Each row is a point on a tangle of strands that fork and nearly touch. The rows are in no order.
Two points are linked if the straight distance between their rows is under 106. Some points are linked to none.
q_965: [  2 -41 -30   2  13 -23  20  44  36  -3 -15  36   0   4  22 -11  10  10
  -6  42 -16   9  41 -16 -45  10   3   0]
q_461: [  9  33   3  10 -21  27 -22 -13  15 -21  41 -33   5   1 -23 -25   8   0
   9 -38 -34 -29  -5 -26  23 -21  11  38]
q_462: [ -1   3  56 -32  -7  22   2  16 -37 -26 -22 -33 -24 -41  36 -33   8   8
 -13 -34 -14  22  -9  24  15 -19  39  -7]
q_384: [-43  28  32 -12   0  22   6 -10 -14 -31   8 -47   9  16  -4  19 -34  26
  24  19  -7  57  15 -14   6 -32  15  28]
q_573: [ 44 -14 -26  18   9 -11  37  -9 -11  -6  -1  51 -24   0  24  -6   1   4
   6 -13  13 -41 -21   4 -44  19 -30  -4]
q_890: [ 45   4  31 -16 -16  -3  22   9  20 -16  -3  -2  -8   8  -8 -43 -25  13
  36 -16   8 -15   9  12  47  73  50 -35]
q_197: [-25 -28 -32  13  20  -5  -5  -8  -9 -22   1  49   2  29  14  33  -6  -9
  35   6  24   6  30 -28  -8   3 -15 -19]
q_248: [  0  27  19 -12 -17  -6  -7 -23  12 -29  24 -48 -28  11  -5 -18 -17  -6
  17 -24  -8 -35  31 -25  56 -16  13  22]
q_853: [-10  21 -11 -11 -17 -11 -29 -30  -1  21  17   6  17  36 -36  15  15   3
  -3   3   4 -12  -9   1  -6 -33 -52  -8]
q_39: [-11 -16 -16 -16  10   3  32   9 -36  -2 -41 -11 -48 -19  42  21  -6   5
  28 -10   4  33 -36  20 -15   1   8   5]
q_293: [-56   8  16  30  16  -9  14  15   6 -70  28   0 -21  40  26  20  -5  -8
   7 -32  16 -30 -21   6 -28 -19  -7  -8]
q_240: [-13  26 -27  50   3  12 -13 -21  23  44  30   9  17 -11 -16   7  29 -34
 -10  -9  21 -49 -35 -26  32  20  -2  35]
q_93: [  3   1  10 -20  15  10  10  24 -25  -7 -21  -1   8 -22 -12  11  10  34
  -5  25 -52  24   0  11 -66 -49 -10  -3]
q_817: [ 28   5 -11 -10  22  -3  36  11 -13  11 -29 -11 -14 -22 -16  33  11  19
  19  47 -46  27 -12   1 -26 -22 -11  32]
q_870: [-15 -12 -49  28   5 -22   0 -10  -5  44 -26  30   3  -8  20  34  22 -15
  -7   9  -1 -26 -33  -5 -51  13 -20  -4]
q_866: [-30  27 -55 -19 -26 -19   9   2  31   7 -37 -23 -19  15   8 -12 -28   9
 -20  41 -29 -11  13 -30  12  25 -24  49]
q_563: [  4   9 -22 -23 -24 -28 -36  -7   3   2 -16 -12   2  12   4  23 -28  32
   7  -2  42  19  -5  23  24  60  14 -53]
q_776: [  7  15  49 -36  -3   2 -25  -2 -22   6  14 -15   6   0  -9 -19  42  -7
 -26 -15 -11  70 -40   5  20 -42   7 -16]
q_556: [ 27   4   2  41  -6  37 -20  13  -1  48   2   3  64 -34 -45 -21  14  14
 -41  -8   6 -56  16 -18  -8 -10 -24  27]
q_391: [ 28 -41  -3   9   3  23  48  -1   2  34  15  42   2  -3  -4 -24   3 -10
 -25  34  19  14  11  11  10  -9   2   9]
q_151: [  3 -25   5 -31  -7  47  28 -12 -13  32  -5 -13   0 -31 -22 -26 -21 -18
 -24  16  19  38  28  26  54  21  21   5]
q_888: [ 35 -27 -39  -2   4  27  33  11  31  37   4  46  17  18 -17 -55   5 -15
 -55  34  22 -12  28 -17  -8  15 -19  30]
q_621: [-21 -28  -3  21 -31   1 -26 -23   4 -18  32  42  35  59  16 -39   4 -25
   2   7   7  10  14   9 -20   2   2 -13]
q_582: [ 31   4  57 -13 -20   7  34   2 -19 -12 -38   2  -3 -17  -6 -42 -25  21
   2   8  -3   4  46  21  25  17 -11 -17]
q_742: [-36  24  31  17  13 -25  -9  16  31 -51  36  -2 -21  41  33  -4   8 -28
 -18 -62  22  -1 -41  10  -9 -14  19 -20]
q_146: [-48  11   1   6   0   4 -23 -43  -7 -20  39  -2   8  20  -7   4  -3 -12
  35   1  -1  11  26 -37  16 -28  18  37]
q_152: [ 26  -3   1  26  23 -12  28  36  23 -32  21  12  -2   4  48   8   0  -5
  34  -4   3 -27 -63  23 -45  34  34 -10]
q_624: [ 40  16   8 -41 -11  10  22  28  31  -7 -16  -8 -23  12   8 -42  -4  28
   2 -18 -10 -11  21 -11  36  56  32  15]
q_933: [ 37 -13 -19  14  25  18   7  18  -2  -8 -21  23 -16 -41  -7 -26  13  18
 -45  -9 -22 -61  26  -9 -33 -19 -20  31]
q_21: [ 28   3  40 -14 -11   8  20  13 -11 -39 -30  27 -19   9   1 -32 -24  45
  46 -17  22 -11  28  10  24  50  -3 -45]
q_228: [ -4 -24  32  51   6   6  53  33  12 -11   7   7  -5  -3  51  -9 -21 -22
  15  22  23  28   9  46  -1  18  39  -3]
q_153: [-46  23 -18  45   8  18   8  13   2 -42  28   6   5  15  28  22  15 -13
 -16 -43   3 -51 -42   9 -51 -15 -12   3]
q_769: [ 43   4  40  29   0 -13  19   1 -14  -7  38  20  -6   8  -2   9   4 -24
   4 -41  21 -19 -73  55 -23 -19   5 -42]
q_356: [ 13 -18  40  24   7  21  42  10 -23 -29 -10   0 -32 -10  20  11 -25 -16
  26  12  18  -2   1  35 -13  20  -1 -13]
q_101: [-12   4  18  -2 -15 -42   7   5  16  57 -20 -44 -16 -30 -20  51   3  -8
  16  29 -20  32   8 -22  10 -20  20  -8]
q_8: [-42  -9  32 -12   0  41 -13   8 -14 -40   5 -15  14   3   6   6   1  26
   2   4 -17  72   1  17   1 -16   6  -5]
q_33: [  7 -33  -5  11 -43   6 -26  17   2  17  -3  -4  36 -10  -9  25 -27  11
  -3  38  12  11  23   1  -1  47  11 -28]
q_612: [-30  17   2  -8  -7 -36 -16 -22  17  33  29  -3 -11  36 -24  31  44 -24
 -18  -3 -14   0 -34  -5  11 -39 -36   6]
q_22: [  0 -21 -13  20  45   4  16  38  -1  27   3  26  -8 -24   6  61  27   6
 -22  19   7  15 -25  23 -21 -17 -25 -18]
q_794: [ 14 -16 -28 -32  25  -9  33  22  -7  -3 -51 -15 -41 -33  21  19   3  18
  21   6 -48  30 -11   6 -14   4   0   3]
q_598: [ 42   5  32  16  11  14 -16  -7  -9   7  50  16   7 -11 -23 -30  32 -30
 -14 -30  17 -51   6  -9   7 -20 -10  -7]
q_440: [  0  15 -62 -49  -1 -13  -3 -26 -13  11 -24 -12 -52  10  21   5  13  -2
 -16 -23  19  23 -23  -6  42   9 -20   5]
q_120: [-33  11 -28  17  37  16 -29  -6  32  21  31  18  12 -11   1  41  39 -23
  -3  26  10  -3   5 -38   0 -11 -29  40]
q_348: [ 10  16 -59   7  -4  24  -3 -33   5  17   1  22  29   4 -29 -12  -3  15
   9  28 -18  -5 -18 -41  20  27 -29  61]
q_423: [  7  21  28 -16   2  -6 -36  24  32 -37  29  -9 -19  -2  23 -24 -13  17
 -34 -21  25   2 -25  37   8  37   7 -37]
q_170: [ -6  -6  -1  27   9  14  11  13  11   8  59   9 -13  -5  26  55  -1 -31
  22  17  28   5 -37  20  19  21   2  -4]
q_260: [-33  16  20  -3  15   3  -5 -24  -3   1  -1  12  28   0 -17   7 -11   1
  10  26 -14 -16  45 -14 -45 -52 -13  14]
q_966: [ 10  34  32  -9 -25  16  20 -27 -14 -41  28 -34 -37   5  20 -17 -38  -4
  29 -37   3 -19  -6  14  47  20  -4  -3]
q_834: [ 15  -7 -43   0 -39 -50 -13 -23   9  14 -17  22  -8  12   4  -8 -11 -25
  21 -16   4 -34  -3 -17   3  33  23 -27]
q_300: [ 39 -27 -21  -8   4   2  45   9  15  44 -45 -24   9 -14 -14 -42   3  -3
 -28  37 -15  -2  39 -27  -6   2  23  56]
q_972: [ 34 -38 -48   8  36  22 -26  30  20  -3  37  25  11  -1  -3 -22  40   7
 -37  16  24   5  23 -36  14   5  -6  19]
q_611: [-47   2  11   8  -4  13  -6 -26 -12  -2  40   7  43  31 -23  24   5  -5
 -15   3   4  27 -17  16 -12 -36 -15 -19]
q_349: [ 28 -25 -13  18  14  40  44   5 -11  46 -24  17  31 -42 -10 -36  -6 -11
  -8  32  -5 -26  53 -11 -20 -11  28  38]
q_481: [  8  40 -35 -11 -13  13   1 -27   9  27  15  -7  24   2 -54  24 -18  16
  17  38  12 -14   3 -22  31   8 -23  26]
q_705: [ -4  31  17  12   2  -7  -1  -9   5 -31  12 -15  21   8 -19  20  15  24
  34 -11 -69   7 -18 -17 -39 -55   1  19]
q_373: [ -9  -1   4 -11 -23   6 -15  -7  29   9  20  -5  -1  34 -12 -31  -2   7
 -21  22 -13  38  18 -20  37   2  11  11]
q_172: [ -6   1  15  -9  -7 -53  -6   5  -1   9 -24   3  25  28   8  10   9 -17
  -2  -8   2  44 -69  27 -43   8  35 -56]
q_220: [-10   1 -28  25  -6  22 -16  -1 -10  14  27   8  16 -27   9  49 -29 -13
  30   0  37  -7 -63  19   1  47   9 -23]
q_484: [-19   4  25  -3  20 -35 -10  -7 -11 -19 -18 -27 -22  -1 -12  43  18   5
   7 -35 -14 -14  16 -20   6 -48 -31  -8]
q_76: [ 10  21 -18 -11 -20 -33 -12  -9  31  46 -16   2  21  17 -66  10  18   6
 -13  29 -20 -19  21 -35  -7 -27 -41   5]
q_389: [  6  23  23  -7 -24  -7 -17  -3 -20 -10 -26 -34  -7 -10   9 -18   4   3
  -8 -37 -37 -35  -4  15 -26 -23   4  -5]
q_901: [ 16 -10  57  34  26 -32  43  19  21 -46  32  13 -17  -1  16  33 -16 -13
  40  13  29   6  15  16  41  20  -7 -42]
q_171: [-29 -10  -1 -10 -13  -5 -43  19  26  24  21  20  18  21   2   4  19  -6
 -25  35 -12  51 -44   3  -6  -3  10 -15]
q_139: [ -6   0 -32  33  16 -30  24  22  29  -2  -4  34  -1  16  34  39  24 -11
  19  -2 -12 -21 -49  14 -63  21   8  -3]
q_792: [ -2 -30  -5  14  -7 -20   6  17  14 -25 -18  52  26  13  11 -14 -11   6
   0  35 -35  -1  15  -7 -71 -21 -18   3]
q_136: [ 10 -16  75  -5   1  10  23   7  -4 -18   1  19  -4 -14  28 -29   5  -6
  -3  -9  32  43  15   8  21  12  23 -50]
q_295: [  0  37   1 -13 -22  23  27 -21  -5  29  -7 -40  10 -22 -23 -25 -57  12
 -10  35  -4 -33  37  -4  20   5  12  51]
q_757: [-37   6 -12  12 -10 -23   6  26  43  -2 -31 -18 -10  11  11  10 -39  16
 -12  46 -14  -8  44  -8   0  19 -18  15]
q_150: [  9 -27 -37  26  34  11 -27  -6 -13 -24  22  55  30   6  -8  31  17  11
  30  -4   6 -23   1 -41 -22  15 -11   3]
q_123: [-38  17   0   4  23  -2  -9  -6  -8  36  23 -22   9   1 -14  41  63 -24
 -15  -5 -23  16 -33  -4 -19 -60 -14  15]
q_114: [-28  16  26   6  -3 -17  12  -1 -35  27 -18 -56  -3 -36  -7  58  -1   0
  32   3  -4  20 -12  16   3 -34   6 -14]
q_288: [ 28 -25  22 -21  13  -3  -8  13 -10  21 -26 -21   0 -13 -39 -44  17  14
 -16   3  -8  21  65 -27  37 -19   6  -1]
q_321: [ 27   4 -12   9 -14 -23 -21 -19  32  47   4 -25  34  16 -80  -6  -1  -5
 -34   6   8 -42  49 -52  22   0 -31  14]
q_982: [-42  33  27  10  -1  -1 -17 -22 -16  -9  25 -10  50   8 -30   1  17  -5
  20   0 -45 -10  18 -20 -49 -60   6  40]
q_703: [  6  35  -1  33 -23  42 -16 -23  23  40   1  17  35 -14 -33 -22   4  -4
 -22  -7   2 -86  -1  -5  -6 -14 -41  28]
q_182: [  0 -17  55  -7  27  11   8 -15 -18 -56  17  54   0  25   8  -4  -4  -3
  10 -29  36  55  12  18  20   5   5 -55]
q_719: [  2  32 -20  39 -26  14 -15 -18  35  18  45  17  26  14 -26 -14   4  -5
 -18   6   4 -52 -25 -10  29   7 -28  20]
q_962: [  7 -41  26  23   1 -12  -4  23   9   8   6  37 -16  -8  40 -43 -17 -46
 -27  -4  45  10   8  40   4  39  37 -41]
q_285: [  9  -7 -51  11  26 -14 -38  21  38  13   9  28   2  10   0  10  55 -10
 -34  11   2   0  -6 -25 -18  -3 -29  25]
q_629: [ 31 -26  14  -6  11 -22   7   5  12  19  31  27   8  13  23   1  18  -7
 -10  12   7  32 -60  37 -39   4  23 -43]
q_342: [ 19   2  24  29  14 -29  -1   4   6  27  44  18   9  -4   3  15  23 -39
  10  -8  23 -10 -79  35 -39   1  21 -34]
q_707: [ 14   8 -38 -11  -8 -39 -48 -27  21  36  17 -13   5   8 -38   0  13 -22
 -13 -14  17 -19  10 -40  64  26 -11 -14]
q_257: [ 28  14  30   9 -51 -12  -9 -27 -22  30 -26 -45  11 -21  -3 -47  -8 -24
   3 -28 -21 -22 -23  20  -6  -8  40 -17]
q_862: [-40 -23  -8  39   3  -8 -26   7  -1  -7  40  37  21  25  35 -11  27 -34
   1  -6  18   2   2  -8 -31 -14  19   1]
q_167: [ -7   5  51 -52  19  11   8   5 -46  -9 -48  -8 -45 -13  23 -31  24  24
  -7 -51   4  38  12  24   8 -23  -4 -20]
q_216: [-47   0   6  -1   0 -32 -22  18  28 -23 -12 -29 -32   9  26  14 -26  10
 -15   4   0   9  33  -1  40   8   1  -6]
q_953: [-37  13  -4  -9   4 -40 -10  -1   7 -11 -32 -13  10  -1 -17  23   9   9
  17 -20 -77 -17  -7 -17 -49 -53   7  12]
q_336: [ 13   0  17 -14 -34 -22 -29   1 -11  18 -11 -13  28   3  15 -34  -1 -18
  -5 -20  -5   8 -57  26 -24  -8  55 -31]
q_38: [ 19 -50 -39  26  -1 -18  -2  43  18   7 -31  17   5 -29  21  11   1   9
 -26  16  -1 -13  28   4 -32  46  10 -15]
q_864: [ 10   7  25  -2 -22 -37  -6  13  36  -6 -23 -34  -8  14  10  30 -14  11
  11  19  20  35   1  20  40  51  14 -44]
q_932: [ 11 -14  21   0 -42  12 -12   3   8  -1 -14  -4  21 -11 -19 -26 -37  22
 -17  15   8   2  35  11   6  10  -6 -27]
q_729: [-29   6 -49  16  21  12 -36  -1 -31  32 -32 -29   2 -50   8  53   3  11
  15 -16 -15 -31  -8   3 -28  -3 -10  20]
q_365: [  9 -23  14   5  19 -33 -29  36  16 -28   9  18 -22   1  49 -33  -2 -10
 -29 -23  45  -7  -6  25 -15  23  32 -38]
q_557: [-43  25 -29 -34  28  23 -26   2 -11   7  -7  -2  28  -7 -22  35   9  11
 -20  46  -4  37  23 -10 -34 -38 -41  30]
q_560: [-10  -7  -1  14 -33   9   3 -13  -2  -7  -3  42  42  33   7 -32  -8  24
 -11  21 -14   4   3  10 -48  -6 -20  11]
q_837: [-44  18  58   3  15   3  53   7  18 -16  -8 -12 -22  23  40  -8 -12 -19
 -13  -1   4  46 -15  36  35  11   9  -8]
q_869: [-57  26 -20 -10 -22   7 -44  -5   3 -21  -7 -21  56  21 -29  23 -27  35
  -5  15 -35   5  16  -6 -35 -24  -1   4]
q_502: [  2  -5 -12   1  23  14 -10   7  -1  59  18  -9 -24 -36   2  10  26 -38
 -39  17  31  13 -28  23  16  -8  -6   6]
q_731: [-14 -16  35  39  37  -7  21  18  18 -30  51   1 -18  -9  13  56  -5 -31
   7   1  33  10  -8  13  39  -3   6 -23]
q_268: [-12  -8  36 -48  21  34  -1 -20 -42 -16   3   1 -21   6   1 -28   1 -13
 -18 -36  26  60  16  26  24 -29 -13 -12]
q_65: [-36  -3  21  14  -6 -20  11  -5 -25  20 -19  -5  10  -4  13  70   9 -20
  14 -12  26   1 -13  29 -33 -14  -8 -23]
q_207: [-42  36 -13   8 -38 -26   1 -42  -1  38  -9 -32   2   4 -14  -1 -33 -34
  19  19  -1  11  46  -1  33  10  25  10]
q_320: [-54  32 -11  -5  -1   8  -3  -7   6 -49  29 -33  -1  32  13  34 -13   4
  34 -13  -3  20  -6 -18  25 -14  11  31]
q_211: [ 16 -24  13 -23  10  26   4  15 -27 -13   3  11   4   7   2 -12  28  33
  -9  12 -25  56  -5  -1 -27 -26  -2   8]
q_730: [ -4 -16 -38  -3  15  13  -7  -6 -16  45  -7 -32 -12 -33  10  16   9 -30
  30  -5 -14  13  -8 -16  24  27  50  18]
q_711: [-22 -18 -35  -5   5   5 -41 -18   7  49  34  17  24   2  -3  -9  43 -35
 -13  32   8  45 -35  -1   5   0  21  13]
q_370: [ 24  -2   5   8 -41  18   2 -10  27 -23  38   3  29  20  -2 -59 -37  -2
   8   0 -10 -16   6   1  43  43  47  21]
q_605: [ 22 -32 -15 -12   6   5  13  25  20  22 -20 -12   3   1 -30 -54  -9  -1
 -49  28  -1  16  67 -20  35  32  20  23]
q_988: [ 15   7 -52  54  28  24 -15 -26 -12  14   6  45  25 -25   7  28  33   7
  39 -16   6 -62 -19 -19 -27  27 -24  10]
q_202: [-27  27 -20   8  -2 -12 -10  -4 -15 -23 -40   1  24  -9 -27  38   2  27
  -3 -20 -64 -34   0   3 -69 -61 -39  28]
q_542: [  6   1 -16  22 -57 -37  15  -6  21  12 -32  -6  15  17  19 -43 -15 -22
  31 -12 -14 -59   5   0 -12  24  30   6]
q_618: [ 34 -29 -12  29  29  -6  42  -1 -15 -11 -15  44 -20 -17  26 -27  19   9
   8  -1 -13 -52   4  -7 -35 -29 -26  24]
q_645: [ -6 -16 -24  29 -12   3  23  11  -4 -22   7  -2  11  -3  41  -3 -36  -6
  29   5  -2 -21 -31  13 -29  25  21  14]
q_804: [-42  -6  57  21   3  16  39   3   3 -46   2   0  -7   6  43  -8 -22 -26
  33  -6  17  61   0  37  25  21  45  -5]
q_53: [ -5  13  32 -16 -28  -3  21  -8 -17  -6 -39 -27 -12   3  18  -4 -21  19
  -7  -4 -29   2  -3  21 -10 -35 -15  11]
q_102: [ 24  24   7 -32  20   1  60  17 -21 -33  -5   2 -23  34   4  17   1  33
   9  -8  -4  22 -64  23 -17 -11 -19 -13]
q_674: [ 15  23  12   8   2   8 -27 -11   6  -8  68 -19 -10 -14 -45 -26  27 -14
 -18 -35   0 -41 -18 -13  42 -31 -24  18]
q_471: [ 44  16   7  -2  -7   9  13 -12 -21 -14   1  -6 -13  -7   4  -2 -31  15
  34 -25  -3 -40 -27   5  31  24  -3  -8]
q_328: [-25  -1 -46  -9 -13  24  -7 -16 -45 -50 -16  17  25   8  -7  10 -35  49
  40  -4 -15  14  17  -6 -34  -5 -19  22]
q_398: [-29   8  11 -28   9  41 -16 -17 -33 -61  19   9  13  16 -13 -16 -22  34
  13 -22   6  -8  29  -4   3 -47 -32  -9]
q_135: [ 17  23  13 -14 -46  13  40   3   1  15 -44 -26  -1 -12 -19   2 -38   7
   8  40 -21  -1 -12  28 -16  11 -13   5]
q_753: [  2   7 -53  -3 -18   0   8   2  26   7  -2   4 -10  13   5 -19  -6   3
  -6  20 -15 -27 -15 -13   7  23   2  45]
q_145: [-32 -24 -25  27  39  12  23   6 -22  22 -20   4  15 -14   0  91  10   4
  34  14   9  -1 -10  22 -37 -10 -18 -20]
q_118: [-37   5 -24  35  21 -17 -33  14  12 -17  14  44   2   7  39   4  19 -27
 -14 -33   5 -43 -19  -2 -52 -25   0  -3]
q_889: [ 11 -41   0  32  19  26  40   5  -2  43  -5  36   3 -24  10  -1  16 -26
  -4  28   6   1  26 -10 -39 -31   3  22]
q_344: [ 12  -5  13  -9   9  37  17  -9  11 -11  -3 -19   4 -22  -4 -32 -36  -3
  10  27  -2 -27  51 -39   7  16  15  61]
q_294: [-11  -2  54  30  -8 -33  24  28  38 -23   2 -13  -5  -4  10  25 -24  10
  36  33  24  36  41  11  32  46  15 -42]
q_594: [-35  -4 -41 -22 -41  19 -32 -38 -18 -26 -30 -17  44  33  -3   7 -31  43
   9   6  -9  32  10  12 -37  -8 -11   7]
q_934: [ -6  10 -38  17   6  21 -28  -2 -26   8 -34  -1  18 -48 -19  11  13  22
   2 -16 -44 -41  -5   7 -46 -25 -16  39]
q_15: [ 31  12   2 -32  18 -26  27  19 -32 -33 -32  10 -29  18  19   2  18  43
  12 -35 -37  27 -72  16 -42  -6   7 -13]
q_835: [ 44  19  36   9  -6  13  47  -4 -28 -29  23  22  -3  25  -8   4   6  16
   7 -13   0  -3 -58  25 -11 -24 -18 -43]
q_35: [ 34 -25  22  17  25  -3  22  23  -9 -21   5  22 -21   0  33  30 -15   5
  32   0  42  -2   8  11   8  49  -1 -39]
q_668: [-24  11 -19 -39  22  -4  -4 -10 -17 -25  -2 -30 -53  11  18  26   7  23
   7 -39   7  24 -15  -1  34  -8 -17   2]
q_590: [ -5  19  36   8  16 -29  23 -15   5   4   2 -11 -23  12 -10  42 -17 -20
  16  -4   5 -26  39   1  11 -42 -41  -3]
q_380: [-20  -6 -14 -40  14  27 -41 -19  -3   9  11  -9  12  -3 -23   9   8   9
 -29  38   5  46  58 -26  13 -12 -20  31]
q_872: [-17   3 -10 -28  19 -22 -24   8 -29 -37 -40 -25 -42  12   6  36   9  32
   8 -53   5  10  12  -5  -4 -31 -25 -26]
q_92: [ 27 -12   7  10   5  14 -20   2 -17 -21  27  16  -9 -14 -31 -23   8  -6
 -15 -15  30 -48  62 -21  27 -17 -39 -13]
q_969: [ 15  11  -2 -26   9 -39  11  26 -20 -32 -60 -19 -36  -5  25  -6  16  18
  23 -30 -58  15 -22   9 -34  11  13 -11]
q_936: [-32  14  -5  27  39  14  -4 -44   6  53  38  14  -1 -14  -8  48  37 -35
  23   9  13 -28 -20 -19  11  -5 -11  38]
q_856: [ -9  -2 -20 -45  14  21 -13 -26   6  -6  17  -6 -16  13 -13 -37   7 -16
 -19  22  14  32  41 -16  44  18 -11  35]
q_774: [ 31  -6 -25  -9 -10 -39 -51  -6   9  43 -22 -23  11  -3 -55 -20  20   2
 -37 -35  10 -41  38 -43  38   3 -19 -15]
q_979: [-15  19 -10 -31   8 -52   2  12  34  24 -37 -60 -21 -14  -8  28  21   0
   1   8 -48  13  10 -18  14 -16   5  17]
q_201: [  9   4 -26   0  14  25  -8 -25   9  52  45  18  17 -16 -17  24  11 -34
 -10  29  17  29 -43  -2  33  16  13  14]
q_690: [-11   9 -16 -17  -4  45  -7 -37 -47 -29   9   3  15   6 -10   1  -3  19
  23 -16 -12  -6  -1 -15 -30 -41 -31  40]
q_28: [-21 -20  13   4 -14  30 -11 -13  -3  21  27  20  30  22 -11 -17 -11 -11
 -36  32  16  48 -19  39  -4  -9  -1 -14]
q_796: [ 25  12  37 -49   1  10 -23  -5  -7  -8  28  -6 -10  20 -31 -44  40   4
  10  -8 -16  48 -17  -4  48 -16   5  -1]
q_967: [-41  19  31 -11  -6 -28  15  13  14 -55 -24 -35 -36  32  51  17 -12  -1
  -1 -20  16  27  -4  27  28  17  15 -11]
q_402: [  8  18  18  -5 -21  15  35 -18   1  32  14 -23   6 -13 -29  28 -35  18
  -5  27   6  -9   1  11  24 -12  -7  14]
q_685: [ 14   6 -62  27  14  10 -20   1  -4  27 -22  39   7 -44  15   6  11  -6
  -9  -3   2 -30 -36  -8 -27  50  -9  14]
q_270: [ -7  -7   8   3   2  12  -2  30   5 -28 -10 -23 -34 -44  14  -8 -27   7
  -5   8  -3 -33  50 -23   4  -1  15  21]
q_61: [ 11  -1  37 -30 -12  -2   9  -2  18 -21  25  21  11  28  -8 -34   7  10
   5  31 -19  60 -14  -1  30   5  20 -13]
q_975: [ -2  10  29 -25  -8  16  -6 -18 -34 -27  -4 -52 -32 -33  14 -21 -16  -7
  13 -45   5   4   6  22  36   6  32 -10]
q_383: [ 41 -28  45  15   4   5  29   5 -11  25  -8  24 -18  -1  11 -36   0 -29
 -14   6  41  15   6  41  33  23  45 -44]
q_449: [ 21 -13  26  21 -33   1 -23  -8   6  -3  13  -9  19   9 -26 -56 -15 -16
   7 -30   0 -22  33 -16  54  21  39 -14]
q_18: [-37  31 -21 -13 -17   8 -40 -12   8  30  -7  -8  52  -2 -28  52 -14  42
  -2  40 -12   3  14 -12 -36  -7 -27  26]
q_161: [  6  -6  46 -10   0  31 -19 -24 -22 -46  26  16  12   3 -21 -23 -32  19
   2 -14  20 -11  59 -15  23 -24 -18 -26]
q_923: [-28 -19  25 -23  36   2   9 -10 -45 -37  17  15  -9  28   3   8   9 -10
  -4 -40  36  64  -9  10  26 -25 -15 -42]
q_510: [-12  36  16 -19   1   0 -20   7  18 -40  27 -11 -16  33  23  -8  -2   7
 -46 -31  13  12 -31  24  24 -14  -6 -18]
q_274: [  5   9 -43 -51 -21 -11  39 -15  -8   5 -47  -1 -54  28  23 -15 -11  10
   7  12  -7  25 -16  11  17  43 -12  16]
q_137: [ 61 -13  -7   3   4  -6   2  14 -13  26 -22  -4 -10 -35  -5 -40  32 -25
  -5 -40 -31 -23 -17 -16 -12   2  29  14]
q_436: [ -1 -11  -5  10   8  -5 -10  50   9 -24 -19   7 -23 -32  38  12  -8  13
  -9  -5  -4 -37  12   0 -15  21  -1 -14]
q_827: [-29  -1  41  -4   1 -11  27 -11  -9  -5  11   6 -11  21 -18  12 -29   5
 -10  20   7   4  45  -4  -6 -56 -24 -13]
q_189: [ 60  -3 -20   0  -2  40   4   9  -7  19 -15  -4  28 -33 -52 -28   5  18
 -39  -6   0 -55  35 -26 -18 -18 -33  37]
q_914: [ 24 -19 -36 -19 -19 -22 -42  16  15  40 -17  -8  19 -17 -10  11  -7  16
  -8  18  25   7 -16  -7   4  52   7 -31]
q_419: [  2 -11 -43 -35 -22 -24 -50 -23   6  36  -5 -19  11   2 -29  36  -6   9
 -14  18  20  -1   6 -10  47  29 -36 -20]
q_782: [ -7 -10 -12  37 -42  10  11  11  18 -24 -28   2  16  -3  27 -17 -32   6
  35  16  -4 -47  22   9 -29  25  20   9]
q_459: [ 40  -6 -29  -7  22   8 -11  17 -10  30  -4 -44 -30 -53   6 -15  27 -14
   0 -26 -17 -12 -16 -34  17   4  40  30]
q_995: [ 72 -44 -34   2  28   6  13  22  40  34   8  24   5  19  -8 -42  28   7
 -51  21  20  12   8 -34   1  27   9  14]
q_726: [ 45 -17  45  -5 -17 -17 -31   7 -12   4  -7  -8  10  -9 -45 -20   5  -3
  14 -11   2  -5  51 -30  34  -6  31 -39]
q_752: [ 14  13 -21 -64 -20   2  12   3   6   4 -36 -10 -39  21  -4 -53 -22  36
  -3  -1  -6   9  -1   0  15  76  13   1]
q_397: [ 43 -11 -25   1 -22 -20  17 -12 -14 -17  -3  32 -16  17  -2 -18 -18  -3
  30 -15  13 -54  -4 -15   4  35 -25 -29]
q_800: [-13  -9 -26 -20  15  -6   5  -4 -11   7 -24 -23 -41  -5  56   5 -16 -15
  17  -8   3  25 -19   3  16  36  45   2]
q_396: [  0 -21  13  11  38 -25 -16  35   8  42   9   7 -26 -24  33  40  37 -28
 -28  -3  27   7 -22  20   4 -10  -6 -31]

Follow the links from the first point to the second, and from the first to the third. Name the last point that the two ways share.
q_380 / q_742 / q_933: q_966
q_742 / q_189 / q_869: q_966
q_624 / q_804 / q_853: q_914
q_15 / q_967 / q_436: q_402

A fork is a point with three links, a tip a point with one. Leave the first point through the second and follow the links. Name the first fork or tip that comes.
q_624 / q_752: q_729
q_484 / q_872: q_914
q_726 / q_288: q_397
q_145 / q_22: q_853
q_328 / q_690: q_966
q_975 / q_462: q_402
q_933 / q_189: q_370
q_594 / q_869: q_776
q_782 / q_645: q_197
q_402 / q_135: q_794

A fork is a point with three links. Follow the links from the first point to the second and name the forks in between, in order.
q_136 / q_373: q_966
q_731 / q_118: q_901 > q_402
q_152 / q_556: q_397
q_197 / q_380: q_397 > q_966
q_804 / q_982: q_901 > q_914
q_248 / q_870: q_966 > q_397
q_582 / q_436: q_914 > q_901 > q_402
q_800 / q_135: q_794
q_629 / q_837: q_402
